Points on a hilly landscape, in no order, each with its height.
From any point a ball rolls to the lowest of the 2 points nearest to it. It stops when none of these is lower. Distance is the straight distance between rows; heights are no part of it.
seb height 682: [151 116 116 123 160  94 124 128 144  88 102 106  66 102 160 141 112 153
 117 131  69 134 120 165 127 189  74 145 159  79 113 147 106 131 161 128
  84  84 111 109 144 157 155 156  95 207 176 155  88 145 100  76 107  79
 120  96  95]
fasok height 813: [ 93  80 179  98 132 174 151 124  81 127 137 113 126 125 147 146 129 142
 158 177 124 142 148 109 108  61 178  71 107 158  98 149 138 127  42 147
 131  62 155 148  87 135  83 130 182 160 110  86 117 144 108 195 176 169
 139 178 167]
ser height 776: [106 102 159  91 160 104 123 120 103 100 118 110  84 134 176 183  94 206
 126 105  74 147 139 130 113 156  72 149 176 127 135 152 136 157 187 145
 134 147  95 113 122 141 143 139 100 161 170 169  98 185 126  78 131 105
 130  93 124]
gug height 571: [108 102 115 101  89 133 116  95 108 150 120 127 144 175  95 148 140 100
 143 145 182 122 122 151 141 102 122  94 126 125  90 141 150  73 102 130
 114 116 149 142 114 180 118 112 194 164 140 114 139  80 102 153 120 150
  97 227 110]
gitiz height 345: [142 132 166 122 129  67 131  66 176 154 163 126 138 117 129 117 127 163
 144 135 142 119 144 157 160 120 130 141 121  81 153 142 135 132 114 138
 129 137 150 143 136 154 111 185 120 138 182 173  52 154 119 147 150  99
 138  59 180]
lal height 499: [163 117  85 133 141 158 124 160 117  99 101  84 152 137 151 139 115  93
 111 175 110 123 156 149  94 145 147 107  79  94 143 175 136 139  96  94
 129  73 156 147 113 120 145 140 133 104  57  81 131 134  92 128 145 137
 117 167 127]
noge height 652: [201  93 100 133 158 126 100 127 115 121  95  78 162 183 152 136  89 129
 111 132 115 139 159 150 128 205 112 122  74  74 158 150 126  95 148 173
  76 113 165 130 163 145 141 157 108  85  65 118 132 114  70  83 124 115
 114 110  94]
didop height 223: [176 181  68 163 139 103 147 144 169 137 159 176 142  83  88  71 177  84
 151 135 136 118 100 150 137 140 138 158 140 112 163  72 109 138 137 108
 101 129 130  93 159 117 128 157  93 119 159 104 128  87 131 103  96 128
 149  55 100]
zav height 699: [115 160 171 144 117 109 136 120 146 113 149 138 111  97 151 142 157 155
 171 162 119 109 146 136 135  79 148 148 122 133 106 138 132 161  75 107
 127  83 114 128 119 148 129 122 140 204 169 125  59 169 142 172 139 129
 135 121 161]
Mobif height 314: [133 126 176 150 141 142 114 124 166 125 129 109  97  83 141  87 113 125
 120 156 123 122 116 106 119 133 144 170  82 118 137 127 101 156  78  97
 125  92 153 166 161 100  89 132 110  77 121 168 106 171 140 173 147  86
 141  63 124]
fetu height 777: [159  89 104 138 125 152 127 169  94 120  70 104 141 129 100  93 136  71
 110 103 119 157 137  93 108 123 153  56  55 153  96 110 130  77 116 135
 116  86 140 125 100 124 125  83 132 124  66  79 169  88 109 162 128 168
  84 187  93]
sosaz height 649: [121 174  59 135 126  85 128 148 140  87 129 160  98 102 124 126 158 100
 117 121 101 121  83 165 105 172  92 145 166 110 143 157 112 131 194 108
 151 151  83 111 150 124 185 180  72 162 174 119 146 110 140  48  89 114
 132 144 121]
mukav height 720: [103 191 105 144  90 125 126 126 155 142 178 144 155 125 102 123 173 115
 155 173 183 109 121 132 148  84 156 156 176 120 130 106 135 161  92  91
 129 139 131 122 123 135 152 125 149 131 178 112 116  84 132 155 128 126
 139 170 136]
Tebo height 585: [ 93  99 120 118 105 164 121 106 110 156 129 136 152 197 100 158 126 123
 111 139 183 127 114 125 135 105 110 108 144 171 121  97 170 102 121 109
 125 149 135 160 126 148  96  74 173 110 151 118 160 108 120 150 138 150
 105 195 138]
zof height 653: [ 78 124 152 119 113 123 142 112 124 113 109 133  90 121 131 154 147 134
 134 124 118 125 127 144 112  89 122 138 133 180  78 174 143 118 117 111
 161 110  79 112  97 160 139  81 163 231 160 136  90 180 132 133 114 115
 100 163 129]
nur height 709: [182  87 125 120 155 121 148 132 112  97  97 111 139 146 159 144 119 190
 147 133  83 142 186 179 120 163  97 146  78 121 117 126 133 132 140 119
  91  84 135 105 103 161 133 135 129 182 121 108  84 171  84 113 113 124
  98  84 132]
nasu height 400: [125 159 102 142 107 147 101 146 151 128  87 127 143 151 118 115 121  63
  80 127 176  93  85 120 126 161 105 144 127 116 110  93 122 103 150  81
 143 165 115 149 156 126 146  75 116  54 145 129 177  91 140  92 119 105
 108 169  84]
tet height 522: [178  99 106 153 136 165 104 157 134 125 113 102 194 157 123 129  87  95
 117 145 121 124 189 148  92 146 146  84  66 109 145 156 136 124 115 133
 125 115 179 158 129 115 164 174 121  70  25  88 133 148 107 150 147 158
 135 134 159]
Gol height 782: [134 124 110 112 100 130 157 139  96 121 107 119 135 105 114 115 147  94
 133 107 130 144 101  90 115  91 165  62  89 142  93 135 131  75 103 136
 157  78 129 118  85 141 136 100 168 166  81 101 157  76 105 160 130 151
  99 210  98]
Vudob height 485: [111 160 117 127 130  76  96 110 135 157 150 188 133 146 112 118 113 140
 135 120 127 105 114 169 152 169 102 152 221  76 160 106 114 130 195 145
  97 197 117 110 192 132 145 178  99 100 211 149 153  81 145  85 104 129
 171 119 108]
kikuz height 672: [160 121  75 130 154 129 165 133 140 138 111 100 125 117 131 100 120  98
  92  93 120 133  99 117 110 164 104 122  93 155 148 132 118 102 146 126
 143 134 113 121 142 123 131 111 116 125  91 135 154 113 123  72 106 115
 109  94  79]
sofab height 264: [111  53 152 104 156 177 119 122  88 121 104  65 129 175 145 137  91 150
  94 108 130 143 159 129  99 157 117 119  66 170 135 126 162 107 131 117
 147 138 139 150 147  92  91  98 133  57  78 127 138 178 105 123 159 128
 127  98 116]
togav height 443: [104 132 146 109 131 105 103 102 128 155 151 154 124 160 126 144  87 177
 118 139 137 121 119 173 149 151 103 160 204  73 163 114 140 151 186 134
 103 181 151 123 176 132 106 170 114  54 205 169 119 129 137  97 145 123
 184 113 118]
Paz height 529: [137  58 140 112 110 141 109  97 122 154 129  98 188 214 139 153  97 122
 100 124 150 118 202 171 112 117  99 136  74 170 115 124 176  99 142 137
 143 158 154 144 105 136 118 128 147  85 109 113  85 184  92 169 184 155
 119 122 162]
Vov height 358: [ 90 187 138 118 134 141 147 139 142 113 155 149  94  98 132 116 159 132
 126 111 149 143  59  53 139 112 127 136 189 135 165 100 109 171 126 110
 154 163  94 122 122  83 111 111 119  94 172 163 166 107 147 107 131  99
 128 127 106]
Sodol height 696: [154 108 119 125 145 126 127 138 127  73  81  95  96 119 175 150 131 152
 106 131  67 123 156 194 112 163  93 169 106 131  94 139 134 144 177 113
 111  83  99 101 119 162 153 107 102 193 157 131  78 172 107  91 103 104
  86  85 107]
tafo height 270: [122  79 169 107 169 129 161 118 104 133 102 125  88 106 136 116 126 164
 129  85  85 161 130  90 141 113 137 119  98 186 119 111 118 118 137 173
 106 107 117 113 139 129  89 105 141 184 110 158 128 143 140 125 118 135
 107  60 102]
vavi height 417: [123 160  73 142 122 142 118 147 142 120 121 110 138 135 130 134 132  82
  90 141 150 102 104 141 105 147 136 119 119 113 129 138 133 135 133  78
 167 133 125 151 126 124 161  96 127  70 117 117 155 129 137 108 129 118
 109 161 104]
pilen height 600: [105 133 112 124 104 141 126 104 152 156 139 153 132 152 100 144 158 114
 114 100 171 121 109 142 137 113 114 152 152 180  99 105 153 103 142 118
 146 169 107 124 134 147 142  80 151 150 163 132 146 114 143 128 105 138
 107 145 127]
bur height 294: [ 76 171 189 108 123  83 101 122 155 147 146 137  95 115 132 141 142 138
 120  83 127 128  76  70 135 112 133 135 156 138 145 190 131 140 127 152
 206 163  93 128 134 105 169 156 103 130 138 178 115 179 156 117 152  59
 158 111 147]
Nunu height 476: [151  39 155 113 113 108  96  88 109 129 111  89 154 209 147 151 112 158
 110 113 120 116 195 176 129 148  80 142  65 153  95 115 164  68 167 176
 125 138 146 126 110 178 134 124 147 144 140 140  67 171  70 142 147 138
  93 113 138]
sevev height 327: [128 128 144 119 125 108 114 103 129 158 115 142 111 147 106 104 122 107
  89  72 158 133  84  75 170 154 109 105 147 131  95 108 116  72 157 191
  93 151 130 110 156 143 121 104 151 149 155 179 176  68 133 132 102 128
 118 150  76]
zop height 280: [134 151 174 142 123  78  94 122 139 141 160 156 141 125 133 132 131 154
 163 153  99 107 152 143 160 118 143 138 164  78 142 133 113 140 121 168
 105 125 140 120 130 142 156 166 105 159 160 151  71 137 152 161 135 120
 165  96 156]
Baze height 277: [162 148  85 145 115 158 154 144 137 126 111 130 129 117 107 103 153  83
 120 141 150 143 117 111 138 107 164 120 101 132 115 104 115 135 100  78
 109 102 134 132  98 124 103  70 149 126 109 102 154  76 125 144 107 136
 104 149 106]
des height 763: [182 128 150 152 128 167  69 172 116 126  96 127 160 156 103 118  85  75
 119 142 134 129 148 108 137 144 165  81 113  60 110 119 103 113  94 157
  72  97 180 148 117 113 120 138 119  82  67 112 158  90 121 186 161 179
 133 181 138]
pebal height 827: [116  79 140 104 144 152 152 110  84 141 152  99 156 148 144 154 101 168
 147 162 122 144 156 110 105  95 159  82 106 124 148 159 150 123  69 143
 148  94 166 157  80 111 102 171 179 118  59  92 130 151 106 170 181 165
 142 155 166]
vot height 401: [160 120 160 122 125  57 144  72 163 191 156 167 152 127 117 112 123 167
 152  88 143 130 145 127 184 119 113 139 143 138 159 114 121 119 145 191
 128 195 154 124 148 147 109 167 135 149 154 162  94 127 139 132 129 116
 138  66 171]
taza height 736: [113 187 110 152  98 154  85 193 146  99 135 151 123 133 129 144 147  69
 150 147 136  89 123 102 104  97 176  98 172 121 102 117 122 149 103 137
 155 130 117 128  87 124 201 113 107 119 101  91 168  95 154 134 117 156
 120 212 129]
vima height 728: [105 185 120 150  87 134  98 157 159 151 171 178 158 147  90 143 179 108
 163 135 151 102 128 131 121  92 170 146 205 134 123  91 148 157 115 121
 164 164 125 127 106 127 189 109 131 108 127  90 158  99 157 148 116 159
 143 179 150]
muki height 654: [119 141  93 116  97  93 127 133  98 116 138 165 177 127 125 139 144 163
 176 149 131 124 135 178 150 120 109 130 171  95 121 165 118 103 141 142
  99 121 127 106 108 161 157 185 158 224 139  95 102  97 120 107  84 146
 150 168 137]
vumaf height 680: [146  96  81  96 154 134 210 109 117 131 109 100 114  93 116 103 148 108
 110  86 134 160  92  89 113 143 105  92  66 177 127 136 120  87 142 123
 156 111  91 103 128 128 126 124 145 180  81 129 153 105  93  89  96 121
  88 122  93]
faz height 629: [152 107  61 133 152 101 143 153 108 108 137 145 142 123 146 135 113 156
 130 117  89 134 145 155 110 155 111 113 163 127 163 123 123 130 183 168
 127 146 115  96 126 140 159 166 112 144  90  90 142 117 162  82  98 167
 142 101 132]
ral height 544: [147 142  94 153 115 139 124 141 116 129 125 160 157 149 102 155 139 120
 141 159 161 115 132 161 145 123 134 134 197 104 122  94 137 127 132 105
  65 136 133 129 124 167 123 118 138 129 156  92 146  72 141 121  94 169
 115 178 121]
mus height 794: [111 160  90 124  96 124 150 135 105 143 161 135 152 100 132 127 157 122
 176 159 170 128 126  81 134  67 170  67 130 145 139 149 121 125  76 121
 191 102 138 121  65 123 145 144 179 165  65  87 151  86 128 159 132 134
 115 194 155]
fesiz height 299: [150  88 133 155 142 130 111 137 152 126  94  98 128 137 149 101 104 111
 106  97 102 103 161 151 111 172 131 143  60 144 125 121 121 116 150 145
 139 121 148 136 138 120 163 122  89  92  82 132 117 176 149 133 130 115
 116  55 149]
Fodi height 292: [143  97 157 135 114 103 102  94 145 181 111 135 139 152 113  98 117 102
 101  68 134 113 127 138 163 139 119 112 116 140  94 105 106  63 162 197
 108 154 162 120 182 154 135 102 132 144 148 171 132 109 132 152 107 122
 121 107 105]
gad height 134: [ 77 191 104 123 121 129 148 143 115 113 185 147 111  87 103 129 166 149
 155 186 127 124 128 139 110  97 148 133 162 103 170 135 138 161 103  71
 158 106 108 125  97  96 137 175 115 112 152 104 110 122 136 133 140 122
 168 135 140]
ketak height 317: [103 173  79 132 106 138 162 119 123 111 152 151 114  98 132 113 157 131
 135 138 169 125  62  50 147 116 133  97 166 120 156 110 134 142 123  85
 178 138  84 138  70 119 128 121 134 115 123 127 198  40 139  98 112 123
  86 208 118]
sozut height 710: [119 182 155 135 114 126 152 114 164 144 183 150 133  91 125 112 184 124
 184 164 166 124 133 112 151  57 176 141 142 157 127 121 129 161  59 125
 142 117 129 118 120 125 107 113 147 172 159 119  85 116 122 192 136 126
 139 132 163]
vek height 248: [119  89 198 162 158 203 100 138 120 127 116 130 121 105 122 111 102 144
 124 143 138 139 112  90 146 110 152 161 133 136 119  81 108 154  88 141
  58 108 162 151 159  94  27  69 127  55 117 154 150 123 145 178 141 152
 151  93 150]
Gotub height 180: [ 99 208  54 126 104 137 144 156 133 111 168 135 133  94 116 133 158  94
 150 185 147 111 121 130 105  99 165 121 149 106 169 131 153 166 107  50
 179 109 118 144  88 108 165 158 116  75 109  83 148 106 139 114 140 127
 145 192 129]
vad height 840: [125 108 107 101 120 117 145 130  96 139 129 111 169 148 133 132 101 146
 139 122 127 127 126 114 127 135 143  74 118 102 152 173 134 105 112 158
 159  98 164 136  94 126 144 176 155 131  42  97 141 102 112 131 131 146
 144 148 135]
der height 258: [156  96 152 137 140 141 119 109 169 129  93  75 139 127 148  90 103 116
 102 102 125 119 170 145 114 170 121 163  12 143 116 138 130 118 121  98
 142 114 150 161 161  85 115 128 117  64  95 150 104 203 112 157 164  86
 105  46 141]
lipel height 478: [163 167  80 131 122 127 138 144 143 101 122  82 121 101 152 119 135  80
 140 196 104  96 158 178  97 116 148 118  82 102 130 184 135 150  76  71
 148  60 135 145 112 136 169 141 138 143 103  74  91 153 104 132 139 104
 119 162 134]
ziv height 191: [ 97 102 165 127 154 179 146 126  93 125 116 124 109 122 123 157 104 165
 112 119 132 144 120  94 133 121 131 123 158 166 123  95 134 142 124 146
  78 137 133 129 135 111  37  74 135 106 141 143 142 136 156 140 128 155
 143 111 125]
bifid height 337: [154 151 144 144 150 119 151 109 189 144 140 129 101  65 124  67 145 102
 119 115 121 133  87  98 140 112 134 172  92 126 121 119  98 145 101 109
 123 108 135 151 153 111 100 117 114 146 149 179 104 130 108 142 123  75
 128  38 103]
Muze height 357: [109  43 204 106 165 136 124 107 113 133 132 120 112 155 139 144  86 194
 126  96  82 133 149 111 123 133 112 135 109 186 125 100 140 113 153 211
 123 168 148 125 160 113  67 104 126 108 118 162 114 179 147 145 160 149
 135  70 161]
kop height 669: [101 156 151 121 109  90 142 108 172 125 127 146 103 106 131 138 165 133
 133  91 122 149 116 147 126  96 108 167 135 159  94 167 143 128 131 119
 169 154  72 115 113 149 167 126 131 211 178 155  83 182 125 114 122  90
 106 121 163]
pel height 685: [116 198 151 140 110  89 114 130 186 130 149 140  85  88 138 122 179 111
 151 138 112 104 142 149 125  99 140 172 135 128 114 157 130 155 108 108
 173 106  92 116 125 140 183 141 103 194 182 147  76 173 146 131 139  86
 136 104 148]
sape height 743: [134 158  94 159 118 154  66 200 131  72 104 121 141 145 128 165 122  41
  92 139 116  91 124 137  93 134 159  81 156  86 104 136 117 127 132 147
 122 140 144 146  97 126 193 120  91  95  83  85 169 108 147 122 124 162
 135 207 135]
morog height 185: [132 184  92 147 128 111 174 128 157 137 169 152 134  91  94 100 166 130
 146 147 119 128 122 155 112 117 135 165 134 122 179 104 138 167 124  62
 150 133 117 109 136 106 116 167 106  99 162 116 104 122 133 113 135 111
 164  76 126]
bugo height 287: [124 111 214 160 146 182  81 151 142 129 135 129  94  81 140  90  88 120
 134 161 132 125 107  89 127 137 163 157 100 126 128 113  83 160  79 130
 107  96 154 157 165  67  84 122  89  39  91 158 139 160 151 189 151 127
 153  84 148]
Doli height 553: [134  56 142 128 118 196  92 137 117 159 113  86 185 184 111 130  91 107
 103 128 136 131 205 150  93 133 116 103  64 149 112 140 156 103 123 132
 133 142 168 156 142 101 130 147 119  55  52  96 121 186  91 180 176 166
 134 132 169]
mari height 194: [ 71 180 142 101 131 103 165 132  87 112 165 147 102  72 140 135 155 179
 152 163 116 162 111  99 126  95 123 136 168 122 167 163 123 164 105  98
 148 119  68 131 132 106 107 190 115 157 175 140 110 133 130 110 136  80
 174 124 138]
vobad height 633: [ 85 182 101 120 115 107 148 143 128 110 144 159 104  96 126 150 184 127
 151 121 113 139  91 134 105 126 125 153 159 147 159 162 142 152 169  98
 189 168  52 103 115 111 188 171 101 165 150 120 141 142 148  79 106 107
 136 150 143]
Sab height 725: [176  86 110 128 140  83 122 102 152 126 130 123 147 132 147 124 110 166
 128 119  98 116 172 191 134 172  96 153 111 115 133 130 131 127 166 142
 107 126 150 116 126 151 137 154 116 145 146 139  72 163 114 111 118 134
 111  64 134]
riv height 247: [ 58 194 167 106 128 101 129 125 123 119 164 170  81  81 129 132 171 157
 130 114 109 161  77  70 127 104 129 152 184 131 170 160 120 174 136 117
 176 183  64 124 144  82 128 174  84 134 186 184 130 157 141  91 140  60
 173 110 146]
feno height 298: [130 165 106 142  95 160 161 132 133 110 127 137 106 111 111  95 183 105
 143 130 153 140  81  51 138 101 151 102 139 156 113  82 123 131 105  82
 150 109 101 129  79 125 110  64 164 134 129 111 186  62 131 137 103 140
  76 190 101]
dof height 286: [101  95 164  91 128 100 131  97  97 151 139 153 111 138 122 138 108 162
 118  79 124 157  99  77 168 138 102  96 173 162 121 120 120  86 164 204
 116 185 116 110 149 134  99 127 150 174 150 173 167 107 144 110 116 140
 140 137 118]
taz height 635: [113 122 127 129 108 112 129 118 109 135 125 160 142 128 137 148 139 147
 159 129 112 117 151 164 134  90 126 126 146 141  96 146 127 111 127 155
 127 117 121 112  93 178 150 121 161 239 131 108  96 130 132 140  99 152
 122 148 151]
Susod height 341: [105 145 152 104 143  86 155  80 169 161 147  99 117 119 138 138 111 135
  96  67 150 130  87  91 125 124 109 135 121 128 156 172 122 119 142 143
 191 170 120 147 146 100 130 166 119 106 127 188 111 170 130 100 146  78
 141  84 149]
refes height 211: [140 117 189 133 130 105  89 125 166 146 117 148 108 130 141 129 101 158
 128 130  90  96 150 157 159 133 126 181 146 112 118  90 112 158 140 165
 109 152 149 131 157 137 134 120 108 117 175 150  89 165 176 161 140 138
 151  56 166]
merif height 381: [102 167 133 143 125 159 115 131 141 128 129 137 112 132 109 113 130 101
  94 114 167 126  69  85 139 130 135 145 150 130 112  80 120 140 120  95
 123 153 115 131 133 105  95  63 129  58 166 145 161  98 140 122 133 114
 128 154  94]
Sasid height 311: [124  49 152 118 169 141 143 101 101 142 139  92 137 178 136 122  84 179
 114  85 119 162 142 101 121 158 109 136  84 178 153 110 149 106 151 170
 130 159 149 129 161 109  62 118 151  79  90 141 135 155 113 114 147 141
 137  83 131]
Nibap height 118: [105  92 166 127 156 175 133 143  92 107 101 108 110 141 154 158  89 161
 105 143 106 154 144 143 125 142 115 155 130 131 115 102 140 147 131 100
  87 108 135 137 145 114  73  95 118  87 140 140 131 168 140 115 138 131
 135  89 106]
kud height 395: [ 96 137 166 109 136 101 135 104 129 147 154 147 115 131 139 141 105 178
 119 127 123 130 109 103 149 134 119 151 172 104 168 136 120 149 150 148
 118 160 137 146 170 132  93 159 126 104 149 173 117 136 142 109 141 105
 175  92 133]
Lapam height 749: [133  95 130 105 126  82 114 119 111 104 126 131 129 139 151 173 110 213
 141 120  79 128 177 193 123 152  72 157 147 105 141 140 142 143 190 145
 120 134 124  95  91 142 153 164 110 163 169 126  76 175 130 100 124 136
 133  95 148]
Nifom height 459: [153 190  72 152 110 146 132 164 140 100 123 105 108 106 123 119 146  61
 140 213 145 107 131 148 107 122 164 129 119  86 107 141 126 168  75  48
 128  82 118 143 106 133 157  92 136 112 139  91 129 109 120 128 134 112
 108 205 103]
zude height 440: [117 140 187 112 122  73 120  96 142 152 165 173 139 127 124 128 124 174
 143  97 120 141 123 115 167 112 126 161 190 129 162 118 127 153 159 191
 136 210 121 115 164 121 115 160 110 146 188 169 115 142 164 123 130 101
 167  94 182]
nivar height 753: [163 138 144 167 117 170  81 175 136 136 110 142 169 145 106 142 104  55
 117 126 132  97 148 139 121 128 152  95 143 102  98 107 105 124 131 160
  80 144 170 135 128 132 166 107 103  93  72  93 160 113 146 167 121 187
 137 154 150]
tota height 250: [188 174  66 172 115 120 153 150 166 130 138 145 140 110  97  79 168  61
 143 147 148 111 116 151 138 127 155 137 110 119 129 109 106 140 110  88
 122 111 130 127 142 134 150 111 120 141 117  87 126  86 120 120  90 125
 114 100 101]
zarik height 530: [109 140  89 137 124 138 151 123 112 130 129 178 140 151  97 144 156 143
 127 155 151 133 120 180 135 139 105 166 191 117 127  77 139 154 164  68
  65 154 107  99 161 137  96 112 131 113 216 114 132  83 135  83 100 157
 128 140 109]
tadu height 663: [174 107 105 131 144 132 123 116 135 144  91  92 151 166 127 103 109  84
  88 128 148 129 122 131 126 184 114 116  78  96 126 141 121 103 133 118
 113 116 143 131 164 135 110 121 121  88 100 137 140 110 102 106 124 103
 113 114  83]
dibin height 802: [115 133 132 110 102 131 166 121  97 135 150 114 142 105 129 150 148 126
 177 174 155 144 147  96 137  59 158  81 118 126 118 154 129 132  42 115
 139  66 147 141  69 130 101 137 197 180  93  81 115 114 109 177 146 149
 143 205 157]
Lim height 441: [129 185 109 151 109 161 100 152 146 114 119  99 108 110 137 131 121  56
 118 191 151  92 127 136 101 127 149 124 115  97 120 154 132 165  65  66
 156 103 138 156 117 110 179 103 110  61 120 120 131 154 136 152 166 107
 150 177 120]
zesi height 197: [147 115 173 156 144 150 104 144 126 131 107 123 124 128 136 135 102 144
 132 161 115 122 160 170 122 135 135 163 132 114 111  87 117 161 120 118
  70 115 140 131 140 121 118  89  99 112 149 131 107 155 156 162 125 143
 149  69 147]
Didar height 336: [ 89 195  88 118 105 143 151 130 136 132 166 138 126 108 123 116 163 135
 134 156 174 117  73  82 129 104 140 125 157 132 169 108 146 149 110  75
 189 159 106 142 104  95 146 126 131  65 144 125 172  83 131 116 137 110
 125 164 123]
Vuli height 642: [184  95 103 126 166 102 119 139 109 115 118 115 149 147 146 122  84 162
 123 119 101 139 144 138 124 180 116 109 121  95 167 139 115 119 155 173
  99 114 153 119 142 137 123 167 117 112  70 123 135 102 130  92 111 135
 141  95  93]
kib height 255: [176  96 142 143 118 130  96 134 139 172 104 134 160 158  95  89 107  81
 112  94 137 125 149 127 165 141 144  99 110 108  97  88 106  89 141 181
  69 129 176 121 167 141 119  97 115 107  94 138 152  74 140 178 116 165
 142  89 116]
Lumap height 688: [130 126  60 133 125 146 173 115 108 110 108 130 114 109 115 120 162 121
 127 123 142 152  97 118 133 126 111 118 117 156 112 130 127 110 137  98
 118 115  89  98 106 160 122 109 166 205 124  97 150  89 115  88  85 135
  74 163  96]
rugov height 614: [125 134 105 136 126 116 142 129 137 136 132 152 139 132 129 139 139 135
 127  97 124 133 124 147 116 112 121 139 160 159 141 124 138 130 148 135
 152 165 107 117 125 136 149 124 128 145 126 109 135 136 159 106 107 150
 131 106 139]
pugoz height 771: [166  97 140 135 126 184  83 186 100 124  65 105 140 148 106  96  94  66
 107 100 121 164 143  81 119 141 151  77  80  94  96 117 126  94 115 131
  82  86 156 142 119 115 109  93 127  79  58  97 176  98 114 201 161 172
  97 196 113]
Ris height 557: [138 140 112 140  94 114  93 136 109 134 131 154 158 167  96 141 130  96
 152 132 167 115 108 138 170 107 149  92 182  91 108 119 107  96 121 152
  95 122 147 123  92 177 129 122 163 162 121 102 167  51 120 149  99 173
 106 225 121]
Noru height 300: [115 105 146 126 153 153 141 151  93 122 101 113  86  90 138 117 121 126
 122  87  80 135 123  97 113 134 151 102  96 167 122 126 105 127 132 152
 142  89 119 117 113 106 138 102 108 140  71 151 149 145 162 132 111 149
 133  96 104]
lubob height 388: [101 146 167 109 152 120 149  89 174 139 147  81 104 142 141 153 104 141
 107 114 161 121  87  90 126 109 120 149 117 147 124 180 143 130 106 106
 171 163 120 168 166  97  83 124 121 107 169 185  92 190  94 122 169  65
 133 115 158]
vika height 330: [151  80 134 134 167 149 117 164 105 102  94 110  95 112 155 119  94 147
 122  84  65 134 156 131  94 169 118 129  90 152 146 124  98 140 160 152
 122 115 129 116 131 106 142 131  93 113  68 140 142 177 153 103 106 141
 124  59 110]
gagel height 796: [117  85 166  93 169 129 159 107 105 104 143  96  97 124 179 159  96 216
 123 119 108 157 144 109 114 156  96 143 117 144 162 155 143 156 146 144
 137 140 124 122 135 123  91 173 126 133 136 164  90 185 100  85 156 103
 126  79 136]
mifot height 510: [135 159  97 144 124 104 132 105 126 148 169 191 148 142  87 115 153 141
 152 152 149 127 130 190 160 155 125 150 195  79 157  92 117 129 154 106
  72 145 129 105 163 143 122 192 123 102 206 131 134  55 135  95  86 136
 163 133 108]
sado height 422: [119  40 187 104 131 113 109 106 116 144 117 122 131 178 147 153 105 177
 113  86  94 128 178 158 135 123  85 132  98 160  87 116 157  79 176 200
 102 149 137 126 129 156 106  98 133 153 149 153 103 174 121 146 147 146
 111  85 130]
Tob height 234: [114  90 153 105 144 110 169 112  90 147 129 154 113  93 127 120 134 170
 142  73 106 173 124  70 156 105 115  94 146 189 126 117 114 102 141 208
 121 149 101  87 136 121  89 122 159 205 110 148 165 108 148 125 102 137
 141  91 128]
Rup height 787: [ 96 138  98  93  78 113 148 112  82 106 128 125 134 111 121 131 155 121
 156 141 157 146  94  72 132  79 146  67 120 144  99 159 129  93  94 120
 170  99 110 125  65 152 123 122 209 193 105  86 169  65 106 145 126 131
  89 252 126]
Fugum height 205: [133  84 133 134 142 187 125 145 118 122  89  61 140 143 142 126  92 101
 110 138 147 138 174 138 109 167 112 149  35 139 126 156 142 147 113  78
 138 111 135 160 161  76 124 101 113  34  77 121 135 204 109 135 172  99
 107 107 115]
kube height 664: [125 141  88 129 130 106 120 145 141  68 105 137  95 118 141 147 144 118
 111 120  95 103 113 202 102 181  75 170 152 104 103 162 112 138 187 120
 107 129 101 105 149 149 171 137  79 180 192 134 123 135 123  51  90 111
 120 150 102]

Where does a ball stop that starts at each point below?
Sodol: kud
mus: taz
tet: gad
taza: taz
merif: gad
Paz: Fugum
noge: kud
